Each row is a point on a tangle of strands that fork, close into loops and nearly touch. The rows are in no order.
Points whose rows are less than 64.1 apart are linked; no others are. Some points are linked to none.
Q809: [  9 -12 -12  20  24 -11 -28 -16   1   0 -18 -19  13   3  19   3  14  -2
   9  35 -21   4  -4]
Q314: [-11 -12 -26 -22   9 -16 -14  -9  26  -7  19 -11  41  26  22  -6   2 -21
  -5   4  -7 -12  16]
Q319: [  8   9  24  24  29   5 -21 -57   2 -20 -11  -9  10 -11  -8 -18  43   4
   2  27 -15 -11 -28]
Q96: [ 29  -9  38  33   5   8 -29 -40   3 -10  17  12  30 -26 -15  10  35  -8
  -1  13  -2 -28  -2]
Q84: [ -6  -4   2  -7  -2  -4   9  48  -6  -6   7  21 -11  19 -18 -11 -19  16
  25 -15   1  20  16]
Q575: [ -3   2  35  27  11  -4  -8  -4 -14  -5  15  13  10 -20   3 -10  30   7
  -7  12 -12   7  -1]
Q588: [-13   5  38  21 -40  32   5  24 -17   3   1   2 -18  -4 -20   2  -6  17
 -18   3  -1  19 -10]
Q389: [ -9  11  44  -2 -36  20 -11   6 -19  18 -12  30 -21 -33 -56  -2   7  46
 -13 -11   5  29 -14]
Q468: [  3  -2  45  29  18  -9 -26 -30   6 -12   6   2  19 -14 -12  -9  46  10
 -13  23 -18  11 -24]
Q685: [ -3  -1 -28 -17  58 -15   5  10   8 -26  -1  -3  18   7  33  15 -21 -30
   4 -37  15 -17   1]
Q221: [ -8  -7  -5 -39  13 -33  29  46  -9  -6  14   8  -6  30  18   7 -32   5
  14 -19  -1  17   8]
Q663: [-14 -16 -12 -30   7  -6  41  61  -2   0   8  12 -25  21   2   1 -20  22
  14 -20   4  29  12]
Q414: [-18   7  13  -7  -4  -6 -19 -10  -3  -4  16 -10  20  28  -5  -5  24  -4
 -12  20  -5  -9  -3]
Q312: [-21   6   4  25 -38  10 -20   4  -1  -9  -4  10 -12  14  -7  20  -6   6
  -4  11  22 -15   0]
Q645: [-15  -3  -4 -14   7  19  39  23   0 -14 -22   4 -18  13 -30   7  -7   1
 -12 -26  15  34   7]
Q659: [ -9   0  37 -17 -41  -1   0  12 -21  -2  -3  48 -24 -18 -39   5  18  17
   3   7   2   8  15]
Q494: [ -3  -1 -47 -31  19  -6 -12  41  -7  21   3   5 -10  15  11   2 -31 -10
  -7 -20   2 -12   2]
Q646: [ -6  -2  -3 -14   5  22  14   2 -15  -8 -13  -8  -9  12  -4  -1   9 -17
 -25  25  16   4  -4]
Q966: [ 39   0  14   5  25  -3   6 -30  14   5  12 -16  30  14  29 -21  21 -20
  21   6  -7 -24 -12]
Q305: [ 14  -7  43   7  -1 -12 -30 -15  -1  13  -8  18   7  -8 -30 -27  51  27
  -4  16   9   1  14]
Q754: [-16  -8   0   0  -4  15  17   3  16 -18 -13   0  10  19  12  -7  26 -14
 -15  24  18 -11 -10]
Q797: [ 12 -19 -20 -12  46 -11 -16 -30   8 -12   8 -42  49   3  24   4   7 -29
  33  -9   7  -5 -27]
Q130: [ 10   1  -2   2  -1  26  -6  10 -18  30 -13  19 -25   9  -7   1   6   3
  -1  11  10 -15   7]
Q159: [-12  -2 -34 -25  -1   5  14  47   2  12 -14   5 -29  -6   8   2 -24  -5
  -6 -37   8  -1   9]
Q162: [  8  20  10  13   5   3  -1 -17  20 -20   6  18  13  12   2   1  26 -27
 -10  14 -27 -22  -5]
Q418: [ 18 -12   7  12  33  33 -16 -48  14 -12  16 -25  37 -27  14 -15  41 -42
  32   9 -37 -50 -45]
Q808: [ 19  -7   8  -8  20  33 -16 -58  16  -9   9 -32  25 -11  12 -26  61 -18
  26  26 -40 -37 -36]
Q858: [ -7   6  43 -15 -40   8  10  33  -7   1 -19  -8 -34  -7  -4  -9 -28  11
 -18 -38   1  16  25]
Q875: [ -1  12  31  -8  -7   4  -3  15 -17  -2   5  40  -7  -2 -35  -9  29   4
  -7   2  -3   6   9]
Q596: [ 21   6  17   4  -5   9 -21 -32  13  -5  11  -1  16  14 -14 -18  29 -28
  -6  31 -15 -32 -24]
Q191: [ -4   3 -44  -7  31   7  20   0   7 -14  10 -24   2  -6  34  -7  17 -16
 -28  -7 -16   3   1]
Q273: [ -9  -1  17   7 -64 -16  -2  29 -13  -6  12  19 -30 -27 -43   9 -13  21
  14  15 -11  24  -2]
Q568: [ 12 -14  -7 -17  28  23  -7 -48  21 -28  14 -37  46 -25  16 -13  23 -52
  44  -8 -22 -51 -27]
Q560: [-39  -6  13 -12 -18 -10   8  25  -7  15  -1 -14 -11  -8  15   7 -46  36
   3 -14  -6  41  11]
Q348: [  8   3  32  19   1  -3  -5 -16 -10  41  13  25  -8   2  -5   4   1   7
  -4  31  -3 -10  -5]
Q710: [ -4  -7  -2  24  27   3 -29   1 -12  -3   8 -15  19  18  24 -13  -3   1
   8  18 -22 -20  -2]
Q295: [ -8  10   9  14  -7   4 -19   6 -13  41   7   8  -9 -20 -23 -17   8  23
 -15 -13  -6   8  13]
Q771: [  2  -4 -10 -13 -28  -6  11   4 -11   2 -14  24 -33  -7 -15  28   1  27
  15  18  -7  25  29]
Q347: [ -9  11  10  32   6   8 -22 -34  28   3  -3  -6  28 -29  -6 -20  11 -20
 -18   8  -4 -12 -13]
Q798: [ -3  -1   2  -2   9   4 -32 -19   1 -10   3 -18  19  32   3  -8  28 -28
  -5  15  -4 -33 -19]
Q263: [  3   6  17  23   1  -6 -28 -22  24   9   4 -13   1  -7  -7 -13  -7 -16
 -10   4  11 -21  -2]
Q452: [-10  13  15  -1 -19  30   9  22 -22  -3 -18  19   4   8  10   2 -15  -6
 -17  -1   3   2  11]
Q600: [ 11  -9  -6  20   8  14 -20 -44   6  16   4  11  16 -35   7 -22  41  -6
  11  26   7 -27 -19]
Q91: [ 10   6  41  22 -26 -15  -4  -1 -20 -10   6  24  -7 -29 -23 -20  16  30
 -13  24   7   8 -29]
Q364: [-11   0 -28 -13  18 -24  -3  31  -6 -19 -24 -13   1   7  27  -2 -21 -14
   4 -21  32  13  -2]
Q941: [  4  17   8  29 -15  -3 -31 -11 -22   3  -3  33  12 -12 -24   0  26   7
   7  45   1  -5 -35]
Q889: [-12   3 -27 -24  -2   6  14  13  -8   2 -14   2  -8 -11  12  13 -13  -3
 -14 -29  33   3  25]
Q721: [ -1   2  23   7  -5  12  10 -26   0   4  -2  18 -25   7 -36  11  10  43
  -5  29   2  10  10]
Q550: [ 25   7   2   9  40  -2 -23 -20  -6 -12   3  -5  21  -5  -4 -12  14 -24
  16 -10  -3 -25   7]
Q245: [ 19  -3  14   7  49  12   3 -23  25 -18  -2 -28  25  24  22  14  31 -34
  14 -14  -4 -17 -27]
Q686: [-13   0  13   6 -13   4  -2  31 -16  -5  -7  20  -4 -12 -32   0 -19  17
  18 -14   3  31  21]
Q612: [ -2   8 -22   0 -21 -10  31  13  14  10  12 -21  -4  19  -2   7 -32  -7
 -16 -25 -12  15 -10]
Q707: [ -3  11  16   3   9  28 -20  -6 -24  24 -11 -10  14   7  19   4  15 -22
 -21   5   4   1 -11]
Q280: [ 16   2  20  10  27 -28 -10  -3  19   9  10  -6   6  16  15 -23  15 -13
  28   0   2 -14  -8]
Q904: [  5  -3  -3 -10 -21 -19  12  19 -13  28   7  -1 -38  -5  12  -3 -19  10
   5   3  -4  -4  33]
Q156: [ -2  -1  -7  15  -3   3  -7 -10 -10  12   7  11  31  -9   6  -2  11 -13
  19  24  30 -14 -15]
Q120: [-14 -20 -36  15  19  12 -16  14  -9   4  -8  -1   4  -3  26   5 -13  11
  -3   1   3   3  20]
Q604: [  6   3  38   5   1  -1 -27  -5 -11   0 -11  26 -17 -15 -33 -19  30   8
 -24   6   5 -11   8]
Q288: [ 21   3  10 -13   5 -25 -13   1   1  17  14  -8   1  37  24   5   2 -23
  -4   4  -3 -24  18]
Q587: [-19  10  35 -41 -53  27  20  11 -23  11  -1 -12 -59 -36 -51  17 -47  27
  19 -24 -32  51  -8]
Q432: [-21  10  -5  18  -5   2   3  28  -9  10  21   0 -24  23 -10  18  -5  -3
   3  -3   3   2  -5]
Q705: [ -5   9  -1  15 -14   2   6  -4   7  -7 -14  -1  16 -11 -11 -16  -9   2
 -14 -23  10   3  14]
Q935: [  8 -21   8  17  -4   6 -16 -25   0  20  21  11  30 -13  -8 -16  39   3
  13  35  15 -10 -18]
Q867: [  7  17  15  10 -52  -9   4   2 -19  -3   2  23 -22 -28 -39  -4   2  26
  -7  22   2  20 -25]
Q290: [-12 -21 -27  -4  11  -6   0 -20  28  -7  30  -1  16  16  22   6  13  -8
  -1  24 -14 -22  17]
Q291: [ 10   2   5  18  -3 -17  -5  -9  14   0 -26  15   5 -24   1 -27  20 -25
   4  16   5 -12  -9]
Q639: [ -8   1 -28 -15  38 -31   3  21  15 -21 -10 -15   5   8  25   5 -37  -2
  -1 -47  13   4  -1]
Q46: [  6 -21 -28 -17  42 -17  -6 -13  13 -23   1 -32  31  24  19   9   4 -19
  12  -7  25 -10  -2]
Q582: [ -9  17  -1   5  21  -4  -6 -20   8  13 -13   3 -14   4  22  -6  19   2
  -2  15   4  -6 -10]
Q118: [ 18  15  14   7  18   1  -9   1  -1 -12  -6   9  24  17 -11 -19   7 -13
  11 -21 -13   0   9]
Q187: [-14   5 -20  -7 -24 -15  -1  16  16  14 -19  15   3  21   6   3 -27  18
   4 -18  -5  25   9]
Q722: [ 13 -15 -17  16  13  14   5 -30  17 -10  -5 -11  -6   7  -9 -10  32  -2
 -13  27  -7 -18  -2]
Q824: [-11 -21 -47 -21  27 -15  -1  28  -7 -23  15 -24   6  29  -2  29 -22  -3
  -6  -7  11  -4   2]
Q529: [  2  -2  -4  10  27   3  -2 -22  24 -35   3 -17  26 -16  26  -2  51 -44
   6  -8 -28 -30 -17]
Q472: [-11   3  -4  16  -4  -2 -12  -3 -22  13 -21  28  -4 -20  -3   0  -7  22
   4  29  -3  19   3]
Q697: [-18  -2  -8  22  -3 -14  -5  17  20  -1  -2   4   1  25  19   1 -14  22
   8 -10   4   0   7]
Q511: [ 15  -7  19  16  16  -7 -24 -36   5 -13   5   9  34  -6 -21  -2  25 -19
  14   4   0 -22  14]
Q761: [-24  -2  22  28 -10  -7   1   7   2  -5  13   7 -11 -21  -4 -12  14  19
  -9  18  14  11   8]
Q486: [ 17 -12 -56 -32  51  -8   0  30  19  -7  19  -8  20  35  44  10 -13 -10
 -13 -25 -22 -24 -19]
Q674: [  5  10 -26  10  29   1  14  -2  -3  -8  12  -4  12  -3  18  -1   0 -22
   0  -5 -11  -6   4]
Q741: [  2   0 -23  -4  14 -27  -6  12   4 -19 -27  -9 -20   0   8   5   7 -18
   7   0  17  -3   4]
Q483: [  7  -6 -22 -15  26  -4  21 -18  23  -6   4 -26  16  22  12   4   2   3
   0  -7  29  -6   3]
Q938: [ 38  16  10  12 -13   0 -20 -32 -13  21  -2  -7  14  -2  -5   9  10  -5
 -14  15   1  -8   6]
Q518: [  2  -7 -15   3  46  -4  -3 -11  21 -19   9 -17  21   9  27  10  27 -49
  24 -14 -13 -30 -38]
Q957: [ -5  -3 -48 -36  34   2   9  22   0  -3  11   6  10  32  29   1 -14  -9
 -16 -12 -14 -13   7]
Q321: [ -1  -1 -54  -5  22 -23 -20 -13   4   3  10 -16  13  -2  30   4  -4 -37
   4  -1  20 -32 -10]
Q453: [  0  -1 -13   1  21   6   6  -9  22 -35 -24   0  17  12  18   6  27 -17
  -6 -25  10  -2   2]
Q454: [  7  -5  33 -13 -51   1  -3  11  -9  31 -14  16 -40 -14 -45  36 -18  21
   5  -3   0  23   2]
Q86: [-17 -21 -33  12  34   1 -30   3   8   6  -4  -9  26  15  29  -4 -17  -3
  -3   6 -12 -14   7]
Q692: [ 17 -12  39  -2   9   0 -28 -25   1 -11  -1   6  12  -7   5 -35  51  19
   2  23   8 -13   3]
Q916: [-16  -4  11  22 -18 -14   5   7  13   2   5 -16 -13   2   9  -1 -13  21
   5  14  10  13  -1]
Q460: [  3  15  -1  -7 -23   9  34  20  -5  10 -10   2 -24  17   3  31 -38  10
  10 -35  18  15  -2]
Q709: [ -5  15 -27  -9  -7  -8  17  34   3  -1   3   8  -3  31   9  16 -50  -7
 -13 -27 -24   6  -1]
Q727: [ 18   1 -21 -14  10   1  34  -2  24   5  -2 -10   8  28  15   9 -29   7
   2 -27  20   1   3]
Q891: [ -8   4 -31 -39 -12 -14  25  48   6  11 -11  -1 -13   7  16  12 -71  -2
  -5 -39 -15  21   2]
Q231: [ 23   1  18  10  10   9 -28 -27  -6  20  -7 -11  30  -3  16   9  15 -35
 -10  14   4 -14 -10]
Q817: [-15 -20 -22   2  25 -13  15  22  -2  -4  17  11  -3 -13  13  11  24  -1
   6   3   9   8  18]
Q724: [-13 -21 -47 -18  24 -15   0  10  11 -20  -7 -16  13  27  17  36  -2 -14
  -1  -6  32  -5 -11]
Q78: [-12   8  13  -1 -28   6   9  18  -4  17 -13 -15 -47 -16 -20 -20 -19  19
 -30 -16  -9  17  14]
Q812: [-14 -15 -21   2  -1  20 -11  -7  19 -15  -1 -23  23  33  11 -15  24 -19
 -17  12   8 -20 -23]
Q608: [ 16 -18 -34  -8  31   4  12 -24  13 -18 -20 -22  15  -3  16 -35  18 -15
  14  25   3 -20  -7]
Q601: [ -4  -2  35 -23 -32  18  47  16  -3   9  -5  27 -34  -1 -26  20 -28   6
  -3   2 -14  36   7]
Q107: [ 28   0  29   7 -23   1  -3  10 -33 -11  -8   1 -15   7 -14  -3  14  25
  11  21   3  11   3]
Q66: [-10  10  51 -15 -69  11  -2  11 -16  23   2  30 -42 -38 -57  -4  -1  39
  -1  -9   7  31 -36]
Q101: [ -6  -8 -19  -5  19  -6   4   4  -6 -13   6 -21  -8  26  -6  25 -22   0
  -6   0  -2   0  24]
Q402: [  6  -8 -18   5   1 -18  19 -11  29 -23  12  -4  16   9   0  -7  -3  -7
   4  -2  22 -10  11]
Q903: [ -9 -19 -48 -10  29  -4  24  20   7 -17  21 -13  -7  -7  33  12  -4 -14
 -18 -31   3  -7  15]
Q923: [  6  -6 -48 -16   6 -10  -4   0  15  16  -1   5   9   0  24   5  -3 -12
  -1  -2  19 -18  10]
Q193: [  4  -2   3  -3  -1   1   2  -9  -9  11  20  -9  -2   6 -23   7 -18   6
  -9  -6   0   7  34]
Q507: [ -2  -4 -15   7  19  11  -4 -21  21 -25 -10   1  29 -10  33   3  35 -30
   3   5  -1 -19   0]
Q365: [-10  -1   3  10 -35  16  12  13 -13 -10   0   9 -32  20 -21  19 -17  22
   8  26   9  -8   4]
Q461: [-21   3 -16  -2  27  -6  18  12  11 -17  20  -4  -5  -5  21   8  21   6
  -4 -30  16  -4  22]
Q81: [ -6  24  21  20 -17 -10 -30 -37  -5  -4  -5  17  10   4 -12  -2  13  -2
  -7  33   8  -6 -42]
Q106: [ 11  -8   6   2  14   7  11 -32   6   3   5   4 -16  13 -19  -5  16  20
   2  20  12 -11  18]
Q896: [ 20 -21  27   8  38   7  -5 -41  37  -8  -1 -20  23  10  23  -6  41 -32
  27   4  -9 -29 -17]
Q94: [  8  19  13   6  -1   7 -15 -12  -5  -5 -28  28  12   2 -17 -13  -4  -3
  -1 -11   2  -8  15]
Q512: [ 13   6   2   4 -12 -24  -4  -3  -2  11   5  -3 -21  20  -3   5 -15 -20
   7  14   8 -24   4]
Q894: [  5 -15  -8   3  31  11 -23 -14  18   4 -16 -23  31  -1  36 -35   4 -46
 -13   1 -12 -27 -12]
Q222: [ 15  13  34  21  -7  11 -18 -20  -2 -17  -3  17  11  19   5  14  25   0
  -8  10  -8 -18   1]
Q185: [  0   6 -30   9  16  -6 -13 -24   7   6  17   0  21 -14  10   2  12 -32
  27  12  15 -27 -14]
Q805: [-18   6  45  -6 -66  19   1  27 -36  -7  10  12 -59 -15 -24  17 -33  38
  15  10 -13  23  -2]
Q920: [ -4   1 -13 -19  -8   2  35  26  -9  -2  10  -9  -5  31  11  28 -62  10
   3 -36  30  15   0]
Q153: [-20  11  21 -13 -25  27  15   8 -18  20  -7   2 -33 -11 -42  16 -32  38
   7 -20  -8  44   8]
Q177: [ 10  10  44  -1 -62  22  -2  19 -49  -4   2  23 -29 -17 -12  10  -9  35
   4  19  -3  11  -2]
Q610: [ -7  -2   0 -11   7 -27  -2  27  -4  17  11 -14   1  16  37  -2 -21  -7
 -11  -1   1 -11  20]
Q408: [  0  11  19   4   2 -13 -19 -44  -1 -14  17 -30  18 -18   2 -24  38   3
 -14   8   0  -7   9]
Q380: [-33   1  22 -11 -78  12   9  32 -14  -8  10   5 -35 -34 -20  14 -27  32
  15   0 -11  23  -1]
Q917: [ -6 -10 -29   1  43   0 -14 -22  23 -27  11 -17  24   7  49 -19  18 -23
  15   0 -34 -39   0]
Q704: [  4  10   6   6 -17 -21  28 -14  21 -16  18   6   7  -3 -17 -17  11  11
   4  10   4   1  12]
Q542: [-18   3 -16 -25 -25  -9  17  24   5  17 -22  17  -6   5  -5  14 -55  -1
   6 -20 -13  36  15]
Q717: [  3 -16 -44 -12  59  -1  -9   2  21 -24  10 -13  29  21  47  -7  -3 -15
   6 -15 -25 -25 -14]
Q949: [ -4   2  29 -19 -37   4  -2  39 -24   0 -16  43 -15 -18 -33  10  -6   8
   9  -8  -4  34  14]
Q762: [-32   8  12 -14 -22   8  15  11   4  32   1   5 -24  -8 -12   3 -38  44
   8 -15 -16  40  17]
Q491: [ 20  11  22  11 -12   5 -10 -22 -16  16   8   5   1  -9 -29  20   0   8
 -14  -3   3   1  21]
Q475: [ -6  10  -8  11 -43   6  28  24   8  12   1 -17 -14  10 -22   7 -15  14
 -10  -9 -17  31  -7]
Q13: [  1  -3  12  25   2  12  -1 -23  11  -9   1   0  30 -29 -15 -22  12  -3
 -19 -11   6   7  13]
Q829: [ -4  13  35  16 -33   1 -10 -20  -6  -5  -7  14   1   2  -9   8  10   7
 -16  26  15 -15  -6]
Q696: [  5  13 -25   1   9 -12  13   2 -15  19  12  -4 -14   9 -10 -17  15   6
  -3  20 -15  12 -12]
Q362: [-17  13   6  10 -47  18   5  -4 -17   5   2  26 -21 -10 -23  16 -28  34
   5  20  -3   6   5]
Q673: [ 10 -28   8   2  28  28 -25 -31  28  -2 -19 -14  49  -6  21 -19  16 -30
  -3  12 -14 -18  -9]
Q400: [ 15  -2  15  40 -13   0 -12 -26  -5  21  26  21  13 -13   1  -1   8  17
   5  36  -2 -16  -6]
Q62: [  7   4  -6  19 -24   2  -5   9   2   0  -1 -10  12  -5  31 -20  27  -2
 -16   1   0   7   0]
Q148: [ -3  23 -37 -11  11 -24  25  22 -18  13  22 -12  -5  10  -1  -6 -17  -1
   6   0  -5  24  -6]
Q895: [  0   8  25  13 -17  -1  -9  -2   0  25  -6  22 -23 -40 -47 -22  15  37
 -18  -9   4  16  -6]
Q471: [ 19   4  24   2 -44  -9   1  20 -22  31 -12  10 -18   5 -22  25 -13  13
   1   6   2  20   5]
Q635: [-11  11  24 -15 -54  11  36  23   9   8  -5   6 -30  13 -13  14 -30  21
  -4  -9 -23  26   0]
Q679: [ 27  11  34  27  16 -10 -14 -17   4  19   8   4   3  -9   9 -32  26  -6
  16   7  -4 -12 -28]
Q700: [ 12 -24 -25  18  10 -10 -23   3  21  -4  19 -31   9  12   3   2  12 -34
   5  -4  -6 -27  -4]
Q338: [ 26 -27  -4   3  51  15 -22 -33  15  -8  -7 -48  43 -13  27 -16  20 -26
  37  -9  -7 -18 -21]
Q873: [  0  -8 -24 -11  33  15   7  -6  27 -10  -7  -2  24   0  32 -29 -10 -38
 -20  -6  -2 -31   0]
Q467: [ -7  18 -12  -9   8  -2   5  17  -2  -5 -12  -9  19  25  38   8   3   8
  -8 -25   7  27 -18]
Q940: [ 21  22   6  14 -31   6   6   5 -14  16 -13  12  -3 -18  -9  12  13   0
 -13 -22  -3  31  -5]
Q173: [ 12  -4 -32  -6  -2  -4  13  10  -8  18 -15   3   2 -20  11  -8  -6  -9
   2  -7  28  -2  22]
Q359: [ -3   1  -5  11  13 -19 -10   9   0 -12 -15   6   4  -9 -12  -9  10 -34
   5   6  17   4  -8]
Q980: [ -8   7  33  15 -28   7  15 -16  -7  13  13  32 -34 -14 -28   4 -13  51
  -6  24  -7   6   9]
Q113: [ 27 -22  17   8  28  23 -31 -51  14   5 -16 -31  52 -16  16 -25  27 -18
  23  10 -15 -11 -23]
Q152: [  7   6  18  -1  20  10 -34 -55   0 -24   6 -18  27 -17 -12 -31  53  -7
   7  18 -26 -30 -26]
Q80: [ 26   4  -2  24  27  -2   2  -4 -10   2 -14 -13  -5 -10  16 -16  -8 -11
 -12   8 -17   2   2]
Q52: [-12  -2 -54 -27  21 -23  11   6   6  24  10 -13   5   5  -9   8 -21  -2
   1 -14   5  25  -1]
Q124: [ 18  10  31   6 -30   4   2   9 -45  -6   4  25 -23 -11  -9   5 -15  23
  10  18 -11   2  28]
Q833: [-21  -1  -1 -15  -4 -13 -19  -8   7   8  11 -11  32  16  13 -11   9   0
 -10  -2   6   1  19]
Q804: [  1 -27 -52 -13  59   1  -6  19  17 -20  23 -10  31  33  35  33 -39   1
 -13 -32  -3 -15 -22]
Q787: [ -8 -11 -11 -11  40  22 -16 -39  36 -26  11 -27  29 -11  41 -10  34 -38
  23 -12 -30 -54 -19]
Q749: [  8   8  10  15 -13 -15 -22  -1   9  27  10  -1 -16   9  -9 -13   3  -2
   0  -4  24 -20   6]
Q569: [ -9 -21 -32 -22  48 -16  13  33  24 -19   8  -7  12  22  36  13 -39  20
  -9 -51  19  -3   5]
Q422: [-22 -11  -1 -33 -36  12  20  39 -11   3   2  -2 -35  -3 -42  32 -41   7
  16 -32   3  29  23]
Q216: [-10 -14 -16 -13 -24   0   2  26 -11   6  -9 -12 -29  -8 -31  22 -26   3
  -7  -8   3  22  20]
Q478: [ -7   5  14  14 -16  -6  27   8  10  -8 -20  25 -17 -17  -7   2  -1  -1
  -7   8 -17  24  10]
Q769: [ -7 -11 -25 -17  36 -11  11  23   2   1   4  -9  28  32  27   6 -13  17
   4 -23   7  30  -8]
Q26: [-23  -7  -1   2  -5  -6  29  18   4   9   8 -10 -22   0  21  16 -25  22
   2  -4   6  31   7]
Q885: [-15  14  11 -32 -19  21  19  21 -18  -7 -24  -8 -29  -1  -9 -13 -31  18
  -8 -44  -4  19  35]
Q446: [ -1  15  -1   6   0  -6 -13  -6 -20   1 -22  29   1  -7 -28  -9   2   2
   9  42   4   6 -20]
Q230: [ -6  21   1   3  -3  23  20  16  -3   1 -10  21   9  15  26   6  -1   8
 -11 -17  -2  15  -6]
Q757: [-24  -9 -26  12   1  15   7   8  -8  17 -10  13  -2 -10   0  17  -6  15
  -2  16  15  16   4]
Q577: [-14 -19 -28   9  33  -4 -10 -27  39  -6  -8 -42  22  12  25 -16  11  -6
  -2  -6  -1 -12 -19]
Q355: [ 11  20   6  20 -32  -4  29 -13   2  -6  31   8  -8  -4 -23   3  -3  17
  -5   2   9   4   1]
Q151: [  9  -8  -8 -10 -22 -24  15   9  -1  -2 -24   1 -42  -9 -23  25 -20   2
   8  10  12  19  24]
Q979: [-18   4 -14 -22  -5  10  17  25 -23 -13  -6   4  -2   6  14  30 -10   1
   3 -11  12  17  32]
Q736: [ -8   1  38 -24 -71  13  -2  25 -15  25 -14  21 -45 -44 -54  16 -13  23
  20 -16   4  33 -12]
Q154: [ 24  14  37   1 -32  -4  -4  -6 -21  27  -4   7 -32  -8 -26   8 -15   1
 -14  -1   6 -12  14]
Q110: [ 13   0   8   9  23 -23  10   6  10  15 -17   5 -15 -13  11  -5 -12 -18
 -21  -1  -8  10  15]
Q315: [ 25   4  32  32   0  10 -31 -46  -8 -14   5  13  13 -28 -29 -23  26  16
 -10  21   4 -37 -13]
Q474: [ -8   9  -9 -28  26 -19  31  37  -1  -9  20  -8  -5  28  19  13 -62  15
   7 -43  16   4  10]
Q149: [ -9  -1  11 -18 -51  13  22  21 -14  10   2  -9 -47 -26 -54  13 -41  23
  17 -18 -12  42  11]
Q363: [  6  15  -1  -1  21  -4 -12 -47  -6 -24  20 -28  28  -9  12 -20  33  -4
   7   6 -22 -15  -8]
Q837: [-11   9   8  -4 -46 -13  -4  10   0  15  -1  -8 -50 -14  -3 -18  -9  26
 -12   4   2  -3  25]
Q481: [ 30 -18 -20   7  18   6  10 -40  19 -10  -6 -34   5  -1  11  -4  35 -17
  11  28  10 -22 -24]
Q810: [ -8   3  19 -12 -14  -5  45  23   1  12  -9  29 -19  -8 -11  20 -16  -8
  -3   7   7  36  -2]
Q590: [ 20   2  33  29 -26   7 -17 -23 -26 -18  11  38   4 -45 -25 -20  26  25
 -18  29  -3 -16 -13]
Q713: [  8   7  -2   6   8   3   6  -9 -17  47  18   9   0  -5   5  -2   8   8
  -3  23 -10  10  -8]
Q239: [  1  -5 -10   6   3 -21   6  29  -5  21   1   6  -7  -6  18   1 -20 -12
  -3   5 -18   7  20]
Q372: [  1   0 -11 -18  -6   5  22  22  -8   6  -7   3  -4  13 -25  -1   8 -15
  -4   1  19  20   4]
Q109: [ -9 -24 -55 -18  48 -12   2  31  -1 -16  14 -21   9  22  32  29 -44  17
 -10 -22   7  -4   1]
Q123: [-10   1  13 -10 -13  10  14  18 -28 -17 -23   1  -9  11   7  17 -32   8
  -7   3  17  14  19]
Q69: [-17  34  -2 -23 -27   5  13  10 -21  -3 -14  18 -29  -9 -34  -9  -4   5
 -12   3  -4  16   8]
Q5: [ 14   7 -27  -9   2 -11  28  14   6   3 -14   6 -13  23   2  29 -16   0
  11 -31  12   9   3]

A piece is all that can be reached along the links. How many separate loops has the piece of each point below (a circle has one, a figure eight two, a Y none), and how many tips (points with one link)?
Q596 -> loops 0, tips 4
Q889 -> loops 0, tips 16
Q13 -> loops 0, tips 3

A fork is a point with three links, a tip a point with one. Leave the first point through the second and follow the links. Name the first fork or tip that comes.
Q875; Q659 -> Q483
Q221; Q663 -> Q692
Q13; Q705 -> Q107
Q118; Q94 -> Q239
Q697; Q187 -> Q478
Q478; Q810 -> Q916
Q829; Q312 -> Q608
Q608; Q481 -> Q829
